Each row is a point on a landscape with many valleys, with its height.
A ball rolls from a point to whichever of its 2 nearest points has the largest drop for the distance, and stops where none of them is lower. Distance is the straight distance between rows; heights are no part of it.
Q_525 h=1.58: [147 125  97 147 174 126  81 152 138 150 165 127 172 165 156 142 137 102
 111 138 139 135 132 108 134 139 118 141 119 131 126 161 117 150 118 144
 133 103 156 145 171 148 141  92 144 119 120 154 126 120 125  95 143 109
 106 127  94 151 165 130 115 168 100 111 114]
Q_363 h=1.72: [131 152  95 153 165 103  87 179 135 139 182 123 144 163 143 174 148  95
 123 146 148 120 147 100 135 170 118 110 110 137 114 197 117 178 131 168
 155 104 169 147 180 168 159  82 107 139 103 118 118  94 135  74 184 135
 115 142  88 141 154 156  78 186 111  71  96]
Q_77 h=4.91: [159 108 152 110 136 170 109  95 138 103  98 104 176 104 131  91 139 147
 125 138  91 129 136 167 158 104 100 106 136  76 118 144 177 188 126  66
 107 106  60  93 129 174 122 143 172  98 140 124 116 122  96 150 134  99
 123 155 133 126 103  65 120 124 158 114 111]
Q_812 h=4.58: [104  92 126 156 136 128 103 161 164 103 130  75 137 145 168 103 132 137
 124 141 102 143 118 126  98 122 148 118 140 133 135 133 145 122 144 135
 100 104 111 139 166 174 109 102 186 103 123 183  93 108 114  97 136 126
 129 104 151 127 171  45 160 191 149 139  97]
Q_533 h=3.12: [ 81 112 132 134 101 117 134 117 147 122 119 115 106 143 140 112 118 141
 141 130 127 149  98 128 104 124 154 134 154 166 154 100 119  66 138 123
 108 127 129 141 138 113 114 153 129 127 127 160 132 140 143 114 111 137
 139 102 154 139 148 116 159 116 135 179 147]
Q_320 h=7.66: [ 98 118 142 166 122 113 207 169 142 105 116 114  69 100  96 121 122 120
 127 136 116 121  94 156 121 146 165  82 154 134 124  95 140 107 167 176
 125 158 114 130 108 126  98 152 131 135 149 119  59 127 156 143 129 178
 143  96 157 103 146 118 162 130 164 144  89]
Q_358 h=1.23: [142 167  94 138 132  89  60 166 123 143 172 123 117 175 146 197 150 104
 122 136 159 114 161  95 137 167 108 133 101 146 107 196 111 172 117 158
 163 106 182 148 169 152 175  74  93 150  99 118 148  83 145  92 193 127
 121 152  85 150 137 175  50 162 114  68 112]
Q_730 h=3.52: [101 128 125 115 106 109 137  95 129 144 122 136 108 141 132 112 119 137
 142 124 133 155 109 122 117 128 144 167 148 170 152  98 102  63 128 110
 115 141 147 134 126  93 132 155 108 132 130 138 154 144 139 134  99 126
 133 115 144 144 130 146 147  89 119 181 176]
Q_736 h=4.46: [114  89 106 145 139 117  59 168 167 123 139  87 174 170 190 121 126 139
 108 132 121 140 121 103  95 121 128 149 123 137 137 168 125 134 116 116
 109  93 150 149 186 163 115  72 167  90 120 197 121 104 109  71 143 106
 124 110 144 145 170  55 136 190 118 120  97]
Q_951 h=2.55: [ 77  93 119 141 105 103  75 159 154 122 122  93 125 180 191 118 118 151
 135 129 138 144 108 109  81 116 142 146 125 158 151 139 126  80 130 132
 112  94 146 147 166 142 115  93 154 110 113 196 131 114 119  87 138 111
 147 108 160 142 173  75 147 170 122 139 120]
Q_59 h=3.44: [135 137 134  89  75 125  46  70 109 147 109 137 144 156 163 136 126 141
  96 104 151 133 154  93 122 102  92 202  99 141 129 144 124 111  88  65
 106 104 154 118 128 122 150  96 114 117  96 153 206 123 111 151 125  62
 135 156 130 171 107 135  86  93 106 134 197]
Q_959 h=2.46: [149 140 113 121 132 122  92 105 113 151 142 153 141 153 138 144 131 118
 118 123 154 133 142 114 137 117 120 165 123 137 137 138 108 119 107 134
 129 119 159 135 134 117 146 119 115 135 111 144 151 132 127 130 125 105
 118 132  92 148 134 164 104 123  98 130 158]
Q_140 h=4.23: [122  97  89 152 153 118  48 145 165 141 153 103 211 187 194 136 132 121
  99 129 134 140 137  89 113 113 118 165 116 133 134 178 111 135 103 105
 113  89 163 146 203 162 124  66 168  92 115 187 140 117 103  68 141  92
 111 108 133 158 167  67 133 188  97 112 106]
Q_367 h=5.51: [146 115 167  94 112 202  84  79 108 108 115 133 233  88 136  88 154 129
 138 109 106 121 139 156 142  86  87 126 127  64 114 138 166 167 109   4
 123 103  42  88 122 138 125 160 170  95 138 112 152 159  90 172 108  72
 127 178 128 123  65  88 114  83 134 134 137]
Q_722 h=4.73: [101  86 118 142 121 120  68 173 176 108 123  72 146 156 194 118 131 140
 124 141 111 139 113 115  85 112 134 133 124 139 131 155 147 137 135 122
 105  90 124 143 174 178 117  73 175  88 122 201 106  93 104  79 142 119
 133 105 168 132 177  32 150 199 135 124  91]
Q_797 h=1.77: [ 78 117 124 160 148 110 182 164 138 135 142 132  98 115 110 135 119 108
 134 139 143 142  98 126 111 149 177  96 149 169 146 118 131  74 158 182
 134 146 149 144 152  90 124 163 124 142 153 138  77 137 157 112 121 175
 128  91 127 123 159 146 152 127 131 154 112]
Q_38 h=2.17: [ 78 106 142 136 113 166 166 109 148 100 148  96 148 121 136  84 138 112
 138 161 105 142  90 130 115 111 166 111 172 147 147  67 129  74 151  87
 108 142  84 141 149 129  99 182 190 126 155 124 121 186 116 116  53 136
 134 102 156 117 145  67 217 124 144 200 145]
Q_13 h=1.21: [161 173 104 122 129 119  94 127  79 143 169 172 131 139 126 184 140 102
 118 124 174  97 167  92 163 137 101 143  86 115 119 149 111 173 102 162
 175 118 168 136 122 116 193  95  97 143  97 103 167 128 124 129 146 120
 128 151  59 136 111 208  50 135 106  92 147]
Q_535 h=5.18: [151 156 120 133 151 124 186 118 112 143 144 193  93  91  86 133 111 117
 133 123 153 113 147 133 145 137 124 113 116  97 119 114 117 144 124 180
 152 161 120 127  96  93 139 141  97 155 140  71 122 144 136 154 120 166
 127 122  92  92  96 194 121  92 105 113 135]
Q_395 h=3.83: [168 145 150 104 100 121 186 132 106 131  73 147  43  95  62 138 112 168
 147  96 120  96 138 166 135 133 102 114 103 107  98 112 129 139 132 155
 149 174 116 112  23  90 110 136  61 143 143  74 128 112 164 181 157 167
 154 149 178  95  71 179 128  75 135  85 120]
Q_984 h=1.09: [113 113 101 151 159 115  84 164 133 150 165 127 165 166 160 147 136 101
 124 139 145 145 127 108 113 141 143 133 134 160 137 163 112 115 131 154
 139 105 167 150 188 136 129 107 137 124 121 168 108 127 135  83 145 123
 117 117 105 149 173 128 126 177 101 117 105]
Q_794 h=4.22: [112  99 137 145 137 127 120 177 163  94 122  69 105 128 160 112 130 142
 124 143  99 134 117 143  94 137 144 103 147 132 128 129 156 147 151 150
 114 115 107 129 142 186 109 104 173 102 124 177  70  95 126 114 149 138
 137 112 160 115 176  54 163 203 165 132  82]
Q_528 h=3.80: [ 87 102 140 158 120 116 125 207 158 101 126  74  77 129 158 125 139 141
 136 135 121 124 105 137  71 143 162 101 142 143 135 132 146 135 160 167
 132 116 124 141 140 175 106 101 151 116 111 182  71  85 145 116 169 158
 145 109 169 121 173  80 156 198 163 121  76]
Q_768 h=8.38: [124 126 187  98  67 123 184  95 124 104  51  97  64  98  83 110 132 173
 162 111  83 124  97 155 118 108 122 121 147 148 124  73 122  88 146  91
 111 162  92 106  35 102  91 174  97 137 149  87 131 133 150 173 101 170
 158 132 211 114  83 102 160  64 166 158 122]
Q_922 h=5.34: [156 112 165 114 132 199  86  85 127  97 111 119 239  80 142  85 160 126
 125 115 103 113 133 154 151  91  76 115 134  48 104 159 170 192 116   7
 119  95  33  94 137 161 125 152 176  81 139 110 141 148  76 158 124  76
 123 172 116 123  76  63 111 105 144 121 112]
Q_147 h=2.53: [152 147 134  89 106 145  97  65 102 140 121 157 157 132 131 132 125 130
 120 111 135 128 150 107 140  95  97 180 114 118 138 107 116 127  97  87
 121 133 133 107 113 114 143 125 119 124 102 130 182 140 100 152  98  82
 117 152  97 152 108 170  95  85 104 146 183]
Q_783 h=4.42: [146 125 116 148 170 128 136 178 145 121 140 119 117 122 128 123 126 117
 125 135 124 121 132 146 131 153 137  98 126 115 119 151 145 177 138 166
 133 126 122 133 128 164 129 105 143 126 130 135  91 100 140 120 164 131
 125 135 121 120 149 123 134 176 134  92 102]
Q_717 h=7.28: [122 127 136 170 165 127 242 150 130 125 129 164  95  65  63 117 111 120
 141 142 130 126 121 151 158 157 153  79 135  98 111 102 128 127 148 194
 140 196 100 127 100  85 105 166 125 157 180  43  77 160 135 148 108 190
 148  81 113  69  99 149 159 103 139 121 100]
Q_370 h=2.76: [192 148  99 130 165 140  85 118  85 136 161 149 190 139 136 160 144  91
  95 111 155  91 160  88 163 118  68 156  87  85 116 151 112 196  95 133
 154  99 147 122 135 130 173  72 135 104 105 126 168 118  94 116 130  87
 107 146  65 140 116 159  54 155 110  92 129]
Q_271 h=3.38: [ 99 111 121 141 120 110 111 196 148 116 122  91  76 146 146 129 125 137
 141 132 125 122 111 139  83 154 155 110 135 156 127 148 134 131 145 160
 132 116 142 147 127 157 113  97 130 125 119 170  91  84 151 122 176 149
 140 124 160 129 172 107 134 176 150 116 106]
Q_775 h=0.68: [142 162 104 123 138 106  82 145 106 148 171 152 123 159 142 177 148  98
 122 128 165 110 155 101 152 151 109 147  97 135 118 172 110 156 105 162
 163 107 175 143 145 129 177  94  97 145 103 121 157 115 142 116 161 122
 126 152  77 145 132 187  73 145 105  86 136]
Q_334 h=1.46: [133 105 122 153 167 160 149 118 154 113 145 101 188 121 139 106 133 118
 126 150  98 146 121 148 151 116 154 103 152 107 136 110 144 138 130 107
 100 129 103 132 147 164 110 151 191 116 140 133 103 149 102 100  98 110
 104 111 109 116 151  77 166 150 131 149 119]
Q_878 h=2.49: [181 154  91 151 175 128  93 138  98 141 190 151 198 152 145 167 152  76
 100 125 159  83 158  88 170 132  85 147  86  97 119 165 109 202  98 147
 166  94 159 141 162 146 173  75 137 114 105 122 154 121  96  98 143 107
 101 140  55 141 129 166  60 174 107  89 109]
Q_400 h=6.80: [147 126 129 129 153 155 211 107 125 116 121 147 137  91  88 109 113 133
 147 137 118 137 125 157 156 117 140  99 153  90 128  85 137 146 126 128
 118 159  91 113 105 115 107 168 158 143 152  72 115 168 119 137  90 129
 113 107 106  97 113 142 155  88 127 134 131]
Q_521 h=3.33: [117 127 153  68  76 166 126  55 112 142 100 143 158 107 123 101 122 144
 145 107 107 135 127 121 123  95 111 166 139 129 136  94 130 102 106  39
 122 147  95 107  89  98 127 164 113 131 134 110 186 167 111 171  77  98
 127 160 152 142  86 138 150  55 114 164 203]
Q_273 h=3.84: [ 67 121 124 126 101  78 135 109 133 159 124 133  95 145 142 131 113 131
 144 121 156 166 101 106  98 127 151 167 158 192 159 116  95  29 139 127
 129 133 174 142 154  67 140 156  89 135 129 165 148 144 146 118 107 138
 152 110 152 138 137 151 145  93 121 195 165]
Q_418 h=4.59: [172 116 141 102 132 163 108  97 118 116  88 126 143 111 116 109 118 144
 122 129 102 125 145 159 142 112 100 118 116  76 119 141 166 187 118  93
 113 113  84  97 108 146 124 128 146 110 133 125 133 112 111 157 144  99
 120 153 134 130  97 106 107 112 140 104 129]
Q_589 h=1.96: [157 113 102 148 160 140  73 123 134 144 148 125 196 162 163 134 136 113
  97 136 129 134 134 106 139 120 108 150 116 115 128 157 119 153 107 114
 118 101 149 137 169 153 131  94 154 108 118 169 137 120 111 106 126  91
 100 129  96 154 152 104 110 159 105 120 125]
Q_393 h=2.54: [141 150 136  91  80 108 116 104 112 154  83 145  64 130 108 135 118 158
 130 105 146 124 140 135 119 128 113 172 120 158 123 119 111  97 110 120
 136 150 156 124  73  92 141 128  71 139 116 124 171 122 157 177 141 130
 130 147 161 145 108 175 106  78 121 141 165]
Q_450 h=3.71: [145 137 102 155 186 133 167 139 127 144 161 174 154 114 109 128 119  94
 122 148 143 134 136 131 153 138 138 105 127 103 131 128 130 148 131 181
 142 132 125 138 151 125 141 137 146 146 142 104 101 149 124 113 113 137
 108 121  70 113 132 169 135 147 107 123 112]
Q_187 h=6.21: [152 128 148  88 112 182 168  73 105 123  92 138 148  95  91 103 120 148
 147 118 101 130 131 156 144 100 114 114 142  90 121  94 150 153 108  74
 122 148  71  93  88 121 105 166 136 134 143  79 146 149 113 160  94 116
 124 143 133 116  90 137 139  62 134 130 151]
Q_749 h=5.16: [157 106 169 115 129 177  77  95 151 102 101 106 206  93 148  81 157 146
 118 126  96 122 132 174 152  98  89 116 137  58 101 167 184 197 124  21
 111  92  35  92 143 172 129 137 178  83 143 118 122 130  89 157 141  85
 133 163 143 124  77  43 104 122 151 111 100]
Q_176 h=1.66: [164 174 120 107 116 118  87 112  79 154 154 172 122 141 123 168 136 110
 118 114 174 102 155  97 162 115  98 171  95 131 125 133 112 145  94 147
 163 119 166 124 109 102 184 102  94 138  90 117 174 129 127 145 140 114
 125 147  75 141 121 214  63 114 100 111 162]
Q_677 h=6.52: [145 120 146 111 131 171 176  91 125 107 110 133 161  97  97  99 125 131
 142 140 102 142 122 152 153 104 140 112 148  93 130  93 145 144 124  85
 112 150  81 108 104 126 106 176 165 136 151  89 127 166 110 141  84 115
 118 123 124 114 112 117 165  89 135 141 141]
Q_732 h=1.18: [133 122 141 116 108 112 145 138 124 120  88 121  63 130 109 117 115 153
 133 118 117 116 112 160 112 139 136 124 131 143 129 116 135 114 135 140
 117 141 127 125  78 118 109 133 108 134 128 137 120 105 157 160 151 151
 134 129 167 130 131 129 132 113 148 134 131]
Q_866 h=4.41: [150 156 139 125 119 119 196 149 115 133 113 171  43  83  64 135 117 152
 148 108 132  97 151 152 138 163 125  96  91  95  95 125 117 152 139 183
 156 186 123 120  46  95 116 139  58 157 146  52 120 117 157 169 157 186
 148 141 151  84  71 188 124  92 128  73 122]
Q_49 h=4.15: [143 140 157  69  79 143 138  62 108 138  64 142 107 104  91 114 111 166
 143  95 106 126 138 146 127 104 108 161 134 133 128  94 136 111 116  77
 125 160 105  98  50  95 116 151  86 137 130 101 181 135 128 177 104 117
 133 150 174 136  78 155 123  47 122 145 176]
Q_337 h=3.19: [132 148 134  82  65 108  58  80 100 165  98 143  96 161 150 145 118 152
 107 105 154 139 150 102 123 112 101 208 108 164 126 132 116  88  95  86
 122 122 179 124 107 104 153 105  88 132  95 147 201 119 130 161 129  77
 141 154 139 162 109 162  92  91 107 146 193]
Q_226 h=8.52: [117 123 171  86  53 122 154  92 122 114  56 101  65 117 107 102 126 180
 148 106  92 124 102 156 108 114 122 134 144 156 136  79 126  75 139  86
 106 150 107 116  54 107 100 161  95 136 136 118 150 128 152 170 113 153
 154 137 213 127  90  96 150  76 167 165 140]
Q_694 h=3.81: [153 132 128 111 126 141 140 102 116 130 104 149 124 125 105 120 111 141
 132 127 128 130 136 146 135 116 123 139 133 114 130 113 132 137 119 121
 119 135 113 121  97 118 123 135 129 132 127 115 139 130 127 153 121 118
 116 141 117 127 120 151 125 100 117 130 158]
Q_491 h=1.16: [ 62 125 119 147 139  90 163 168 125 148 155 137  97 126 119 148 121 107
 137 136 153 145  98 107  94 147 168 114 140 196 151 142 119  62 151 172
 142 139 177 149 173  78 137 156  96 140 141 159  97 130 165 105 134 170
 134 106 126 133 157 162 141 129 125 148 112]
Q_453 h=1.88: [111 114 133 164 159 140 182 156 151 104 134 104 121 115 118 110 122 120
 126 148 109 144 106 149 135 140 166  91 166 125 129  94 145 119 159 161
 116 143 105 135 137 148  99 153 169 130 140 128  71 139 133 115 115 152
 124  91 135 103 162  96 169 156 146 154 100]
Q_520 h=4.04: [116 101  98 136 125 109  45 121 150 143 146 107 201 193 189 135 133 119
  96 119 138 145 133  86 120 106 119 174 115 140 142 165 107 107 105  94
 106  87 161 141 193 145 128  78 155 106 115 184 161 132 104  79 125  75
 123 119 132 168 157  80 129 158  94 127 133]
Q_630 h=2.74: [112 111 151 115  96 134 126 109 139 106  99  99 111 132 141  99 126 152
 134 137 101 137 122 148 106 113 145 119 136 133 127 109 144 109 134 105
  92 123 103 120 111 142 107 146 152 123 128 147 134 127 131 134 121 126
 134 125 170 128 132  82 157 130 163 149 142]
Q_648 h=3.35: [145 154 101 148 187 125 155 137 118 148 185 191 158 118 112 152 128  84
 121 142 159 124 147 101 164 144 137 106 110 102 136 136 120 155 130 186
 161 129 145 148 157 109 163 137 122 151 137  96 110 151 124 109 124 145
 104 127  50 109 125 184 114 146  97 104 117]
Q_615 h=3.24: [159 145 157  97  88 111 164 152 113 120  61 114  23 107  76 137 123 176
 147  99 105  94 127 181 129 149 110 101 104 124  96 124 132 138 144 149
 138 157 121 115  27 114 105 127  63 135 139  96 121  94 172 179 171 167
 153 160 196 102  97 156 131  92 159  91 109]
Q_3 h=1.59: [ 79 101 140 162 140 167 158 122 158  98 154  82 171 131 155  90 137 107
 129 163  99 153  97 123 125 114 174  99 164 136 143  73 137  81 156  95
 107 130  91 146 176 152 100 169 204 123 147 139 110 184 111  92  61 129
 126  98 135 113 163  63 217 148 143 194 122]
Q_415 h=3.85: [137 113 107 121 112 115  32 123 134 135 125 108 172 182 187 139 130 131
  92 123 139 139 141  89 117 109 104 178 104 140 126 173 117 125 100  94
 109  91 164 137 168 143 136  75 142 113 114 175 166 106 113 109 133  74
 132 130 130 166 143  94 103 147 105 121 152]
Q_35 h=3.70: [115 133 157  67  67 145 142  54 117 146  86 135 119 110 114 107 119 151
 155  98 106 138 119 125 119  99 117 177 147 149 139  84 115  87 115  53
 125 166 113 109  67  86 128 164  91 137 136 105 194 161 119 168  81 115
 133 148 169 142  78 154 150  44 119 173 201]
Q_472 h=0.67: [113 103 134 161 161 170 165 131 162 102 151  83 197 120 143 101 138 111
 124 166  92 152 114 139 148 117 165  90 162 112 130  95 150 126 148 101
 107 132  89 136 170 179 102 161 209 112 144 132  91 166 100  88  82 113
 107 101 117 114 158  52 198 160 145 164 103]
Q_193 h=4.83: [146 167 127 124 134 126 183 137 110 139 136 191  69  80  72 138 114 129
 141 116 147  99 161 133 146 160 121 106 100  90 108 127 111 153 129 187
 161 171 131 127  78  93 148 134  67 153 141  50 124 126 143 161 137 182
 137 134 112  87  70 202 117  96 112  80 127]
Q_183 h=2.66: [ 68 113 137 141 115 138 149 110 150 116 134 108 140 129 147  98 124 130
 145 141 115 156  93 124 106 116 164 130 162 154 155  81 121  60 148 101
 105 133 109 141 149 119 106 165 165 132 143 142 132 161 123 106  69 129
 138 101 153 125 147  90 193 119 141 194 150]
Q_541 h=2.60: [149 125 159 109  98 112 163 159 122 104  64  98  31 107  93 122 124 173
 134 111  98  96 107 185 119 145 125  96 117 132 101 115 144 147 150 147
 126 142 110 110  49 132  92 133  93 129 134 125  96  88 167 178 169 170
 152 149 201 109 113 115 139 119 183 102  91]
Q_254 h=2.08: [160 156 111 107 121 124  92  93  94 149 145 167 142 140 130 155 133 115
 112 115 165 120 155 100 154 104  99 184 111 130 136 119 111 136  98 124
 136 122 160 121 121 106 157 114 108 130  99 125 170 137 120 142 114  94
 121 136  78 152 119 183  78 107  98 130 171]
Q_10 h=7.47: [110 126 148 168 149 121 230 161 139 110 122 141  84  76  78 117 121 120
 134 140 121 128 102 152 149 151 158  73 150 122 116  94 138 112 158 185
 131 182 110 126 103 109  99 162 131 153 175  76  68 146 142 147 117 184
 142  83 131  83 127 137 168 115 151 133  91]
Q_384 h=2.04: [108 107 148 137 108 140 156 135 154  96 107  84 105 120 129  96 133 146
 129 136  87 134 106 153 107 117 155  96 154 132 128  95 148 114 154 116
  97 125  93 118 129 163  92 150 167 117 128 144  93 126 127 127 114 140
 137 112 170 114 148  56 174 152 178 152 109]
Q_674 h=1.89: [126 136 132 113  98  98 143 130 118 142  89 135  56 124 107 124 113 150
 136 111 138 118 118 154 106 139 129 141 129 163 133 115 116  91 126 140
 127 153 146 134  77 100 124 136  78 139 133 127 139 116 169 164 145 148
 134 133 167 136 123 155 126  88 133 143 143]
Q_747 h=1.12: [110 108 143 160 132 148 190 159 158  81 126  77 105 103 122 106 131 126
 128 152  97 140  99 150 124 127 173  80 175 126 133  79 156 116 168 147
 110 145  89 119 143 173  84 155 183 127 130 134  63 138 129 122 107 150
 130  91 148 107 162  60 193 163 171 164  83]
Q_902 h=3.63: [125 125 127 104  81 119  38  90 129 142 112 119 166 175 181 131 131 141
  90 109 140 143 147  91 114 103  99 197 100 144 134 157 123 109 101  71
  96  92 152 123 152 129 144  92 127 118 111 161 192 119 112 129 119  59
 134 149 133 165 116 101  97 119 105 123 180]
Q_698 h=4.07: [148 126 106 154 184 137 149 152 139 132 148 144 151 124 123 123 127 106
 120 138 130 127 134 137 146 144 138 102 127  98 123 139 135 164 131 166
 135 123 117 139 139 151 134 116 148 129 142 118  97 124 128 114 141 124
 111 131  94 115 147 140 137 161 117 110 110]
Q_296 h=2.59: [196 138 108 120 152 151  62  93  99 128 143 137 204 138 145 153 145 107
  91 111 144 100 155  90 153 108  62 172  89  89 116 151 124 183  89  83
 122  93 139 116 143 141 158  75 144  93 113 147 184 122  79 121 116  67
  96 146  70 165 112 122  51 135 111 107 137]
Q_298 h=5.91: [131 119 169  66  91 181 118  69 104 117  95 132 167  99 110  93 133 147
 144 113  95 126 130 158 135  91 103 129 140  93 122 104 157 138 110  36
 120 131  62  88  86 121 112 169 142 124 136 101 159 155 111 181 108 108
 131 169 164 120  86 107 138  65 141 137 156]
Q_900 h=3.29: [124 122 140 110 115 148 127  91 130 123 111 121 140 134 129 102 120 143
 134 135 109 142 126 143 121 114 137 135 140 126 139 106 133 110 120  93
 102 128 107 119 112 131 115 148 141 129 132 131 149 142 121 136  98 108
 120 135 144 143 123 113 145 104 125 151 173]
Q_646 h=1.65: [ 64 123 114 136 153  92 134 180 122 153 166 133 115 143 138 166 131 111
 137 143 158 147 112  94  86 143 167 114 141 198 149 163 108  73 143 176
 152 121 188 152 200  93 146 138  90 141 124 168 104 127 151  86 150 156
 129 116 111 143 167 158 130 150 113 136 105]
Q_833 h=0.49: [ 99 126 101 142 154  97  75 184 123 154 178 123 140 173 161 176 142 105
 130 139 155 141 136  89 104 153 140 127 127 181 137 191 106 116 130 159
 158 104 186 149 202 128 144  98 110 137 110 167 117 114 143  65 173 136
 126 124 103 151 168 149 109 177 105 105  98]
Q_518 h=2.70: [132 127 106 138 157 122 120 117 130 152 152 145 159 146 134 134 123 115
 122 136 137 148 131 125 138 126 141 138 138 136 144 129 110 116 119 140
 123 119 148 145 156 123 131 132 135 128 126 145 131 142 127 113 113 117
 112 118  93 142 153 144 134 136 104 138 138]
Q_837 h=4.24: [165 125 133 101 123 136 108 115 115 125  90 121 102 127 119 116 114 147
 120 121 116 119 141 157 127 124 111 133 117 105 121 139 148 159 112 118
 118 126 118 112  87 136 121 118 124 124 123 134 137 103 136 162 151 117
 121 156 145 136 115 128 111 118 139 109 140]
Q_925 h=1.67: [ 91 102 114 153 151 116 115 148 138 141 154 124 155 157 155 133 122 115
 133 137 148 162 111 111 110 132 158 132 147 172 153 134 112  77 137 148
 123 106 162 149 192 114 119 133 142 126 122 179 110 139 139  78 118 131
 127 100 115 145 177 124 149 158 111 154 113]
Q_905 h=4.76: [137 123 126 148 163 124 173 185 144 110 135 118  88 102 107 126 121 124
 129 138 118 113 127 162 136 163 149  79 134 111 116 136 146 167 151 181
 131 139 111 130 118 160 117 123 137 135 142 111  74 111 147 134 165 152
 136 127 134 106 143 125 143 169 150  96 100]
Q_299 h=2.29: [174 128 106 136 153 139  65  99 128 131 142 133 215 154 148 141 139 106
  90 121 138 116 144  98 146 110  86 166 107 101 128 161 116 163 101  91
 113  95 144 125 162 146 140  93 152 102 119 160 162 126  88 111 114  70
  93 132  81 160 134 112  92 141 104 111 132]
Q_912 h=7.05: [144 128 130 149 165 143 230 126 127 121 122 163 115  73  76 112 111 123
 143 138 126 132 125 157 159 130 149  93 144  88 117  94 133 141 134 168
 134 175  96 117  99 102 110 168 145 159 167  49  99 158 125 141  90 155
 134  92 105  84 106 151 158  94 126 135 118]
Q_748 h=2.98: [145 169 100 147 178 121 154 142 108 144 199 188 142 111 112 163 124  90
 130 150 159 111 165 100 159 170 135  93  92  92 129 152 114 179 135 199
 173 133 145 143 158 129 172 126  94 154 121  71 108 135 119  96 143 163
 114 132  47 101  96 188  94 156 100  76 112]
Q_154 h=7.83: [ 93 129 148 164 106 101 213 182 146 101 111 111  38  86  86 134 133 129
 134 131 119 101  83 152 114 159 160  77 139 138 111  94 134 100 175 179
 133 165 123 127  83 119  86 150 106 141 158 111  56 113 170 159 140 194
 155  98 188  90 133 123 166 123 175 136  75]
Q_531 h=2.19: [168 166  89 150 172 122 101 147 106 132 195 148 171 147 136 172 149  82
 111 130 160  85 167  87 169 161  79 129  77  95 110 178 109 218 109 168
 175  94 166 140 155 162 192  69 115 132 104  94 153 105 106  87 159 122
 107 150  58 129 116 169  44 183 110  68 106]
Q_229 h=1.90: [129 118 152 114  93 116 153 143 134 107  79  97  54 121 113 119 121 165
 135 120  96 113 106 165 103 133 138 107 136 141 121 105 143 121 145 132
 114 132 111 118  78 138  95 136 122 127 125 140 103 100 152 162 148 157
 145 126 194 117 130  92 153 129 172 127 109]
Q_352 h=5.52: [131 156 122 124 142 112 182 116 120 153 134 185 104 101  88 133 118 119
 139 125 154 132 129 125 142 134 132 138 140 130 139 108 116 104 126 170
 143 163 138 129 112  72 144 147  93 155 149  87 130 157 140 142 112 155
 118 107  96 114 115 195 121  85 106 139 144]
Q_750 h=5.67: [129 117 171  76  85 189  77  59 108 117 102 135 205  99 138  88 144 135
 135 100 107 124 136 152 131  85  83 142 125  85 115 134 165 141 108  11
 118 103  52  91 119 126 123 157 151 104 134 116 175 156  97 179 106  79
 138 178 149 126  75  96 119  77 132 133 164]
Q_720 h=2.90: [142 151 133  87  72 100  84 103 100 159  93 147  72 150 128 146 121 153
 121 100 149 125 149 123 122 125 112 198 114 157 121 126 112  98 101 113
 139 147 176 126  85  92 156 111  71 138  93 134 188 111 141 172 145 111
 135 154 141 157 108 185  88  86 109 142 186]
Q_872 h=2.31: [ 86 104 132 171 147 124 171 156 150 119 141 118 117 122 127 118 122 118
 132 140 130 149 100 129 116 139 173  94 160 155 146 101 134  82 160 165
 118 133 129 144 164 122 101 153 156 133 142 144  73 137 141 103 121 160
 129  86 131 120 169 111 166 151 135 159 100]
Q_886 h=8.01: [119 125 156 145  92 105 208 163 134 102  82  99  34  97  78 119 128 154
 139 117 104 103  88 164 116 136 140  92 140 142 106  86 132  99 163 162
 120 161 114 120  56 112  81 153 101 135 142 104  82 109 163 168 133 186
 155 109 201 100 122 110 157 107 185 140  81]
Q_125 h=2.91: [ 96 110 125 132 103 105  78 169 140 120 116  93  90 161 175 123 121 152
 130 133 135 132 116 122  75 130 144 141 125 158 138 145 126 104 128 141
 120 103 146 148 141 136 115  92 142 114 115 189 128  92 134 113 162 126
 143 119 163 140 161  92 132 168 136 127 120]
Q_501 h=1.06: [ 76 131 104 136 140  84  97 177 121 157 177 126 123 164 152 189 138 108
 136 142 159 144 129  81  93 152 159 122 127 203 133 191 103  86 134 167
 160 115 201 146 211 100 162 118  83 154 114 170 121 124 156  68 168 141
 136 129  99 153 167 169 111 161 110 110 106]
Q_317 h=8.20: [125 128 164 122  78 113 199 123 132  98  63  98  50  95  84 114 128 173
 148 119  85 118  89 163 115 119 128 103 142 147 113  72 125  96 155 124
 112 159 105 112  47 114  75 163  99 133 144 100 103 120 156 170 111 178
 154 119 208 104 105  98 160  91 181 152 100]
Q_103 h=2.13: [ 97 105 117 137 131 110  85 125 146 137 143 117 154 174 178 122 118 128
 128 132 139 158 119 108 107 113 143 153 134 161 155 132 108  77 127 121
 108 103 148 146 177 129 116 110 151 114 115 179 142 133 121  86 117 106
 136 111 134 148 169 102 146 155 112 148 140]
Q_480 h=2.18: [131 115 118 144 162 142 150 113 143 130 136 138 164 133 129 116 124 112
 133 146 121 149 120 141 145 121 157 117 150 129 140 106 131 114 133 128
 114 130 118 140 147 132 116 153 166 132 137 130 112 145 124 111 102 119
 110 113 103 125 148 119 159 129 114 154 137]
Q_731 h=2.16: [148 160  89 160 188 105 115 177 146 133 192 130 149 142 137 161 138  99
 120 143 139 114 159 104 152 186 112  88  98 102 117 193 121 207 136 185
 159 113 154 149 179 179 165  79 114 140 116  97 105  90 117  73 187 143
 110 140  73 118 133 153  84 196 115  51  85]
Q_766 h=2.94: [134 145 143  79  95 157 111  55 108 138 105 149 153 121 121 109 119 146
 137 117 122 136 142 122 128  97 106 160 131 121 138 106 125 126 103  64
 116 138 113 101 100 115 132 144 121 127 122 115 181 152 112 160  93  89
 121 148 128 146  96 148 118  69 110 150 192]
Q_571 h=2.57: [145 175  91 165 180 109 140 156 123 133 197 161 132 128 120 162 128  91
 126 153 146 116 173 107 155 182 125  80  87  94 121 175 113 204 142 202
 168 120 152 146 160 166 176 107  87 150 113  76 106 100 110  82 177 161
 110 142  55 111 106 172  75 185 114  54  97]
Q_483 h=1.74: [173 179 101 136 144 119 101 137  88 125 181 159 128 131 122 180 137  95
 128 127 168  85 182  97 166 157  90 121  69  90 109 169 114 208 113 171
 173 105 155 136 129 145 198  90  90 140  94  84 161 101 114 113 169 134
 127 158  63 115  95 198  37 160 112  59 133]
Q_264 h=4.13: [ 84 139 125 122 124  84 159 101 130 173 141 154 112 125 115 140 120 118
 146 129 155 169 108  97 125 132 148 171 161 191 161 115  95  43 141 140
 137 151 179 131 156  48 160 170  84 145 138 143 133 160 149 123  89 147
 126  98 117 141 131 177 132  79 115 191 167]

For each start below, name the point where the ball stops.
Q_49 => Q_775
Q_768 => Q_747
Q_370 => Q_775
Q_722 => Q_732
Q_749 => Q_747
Q_226 => Q_747
Q_296 => Q_833
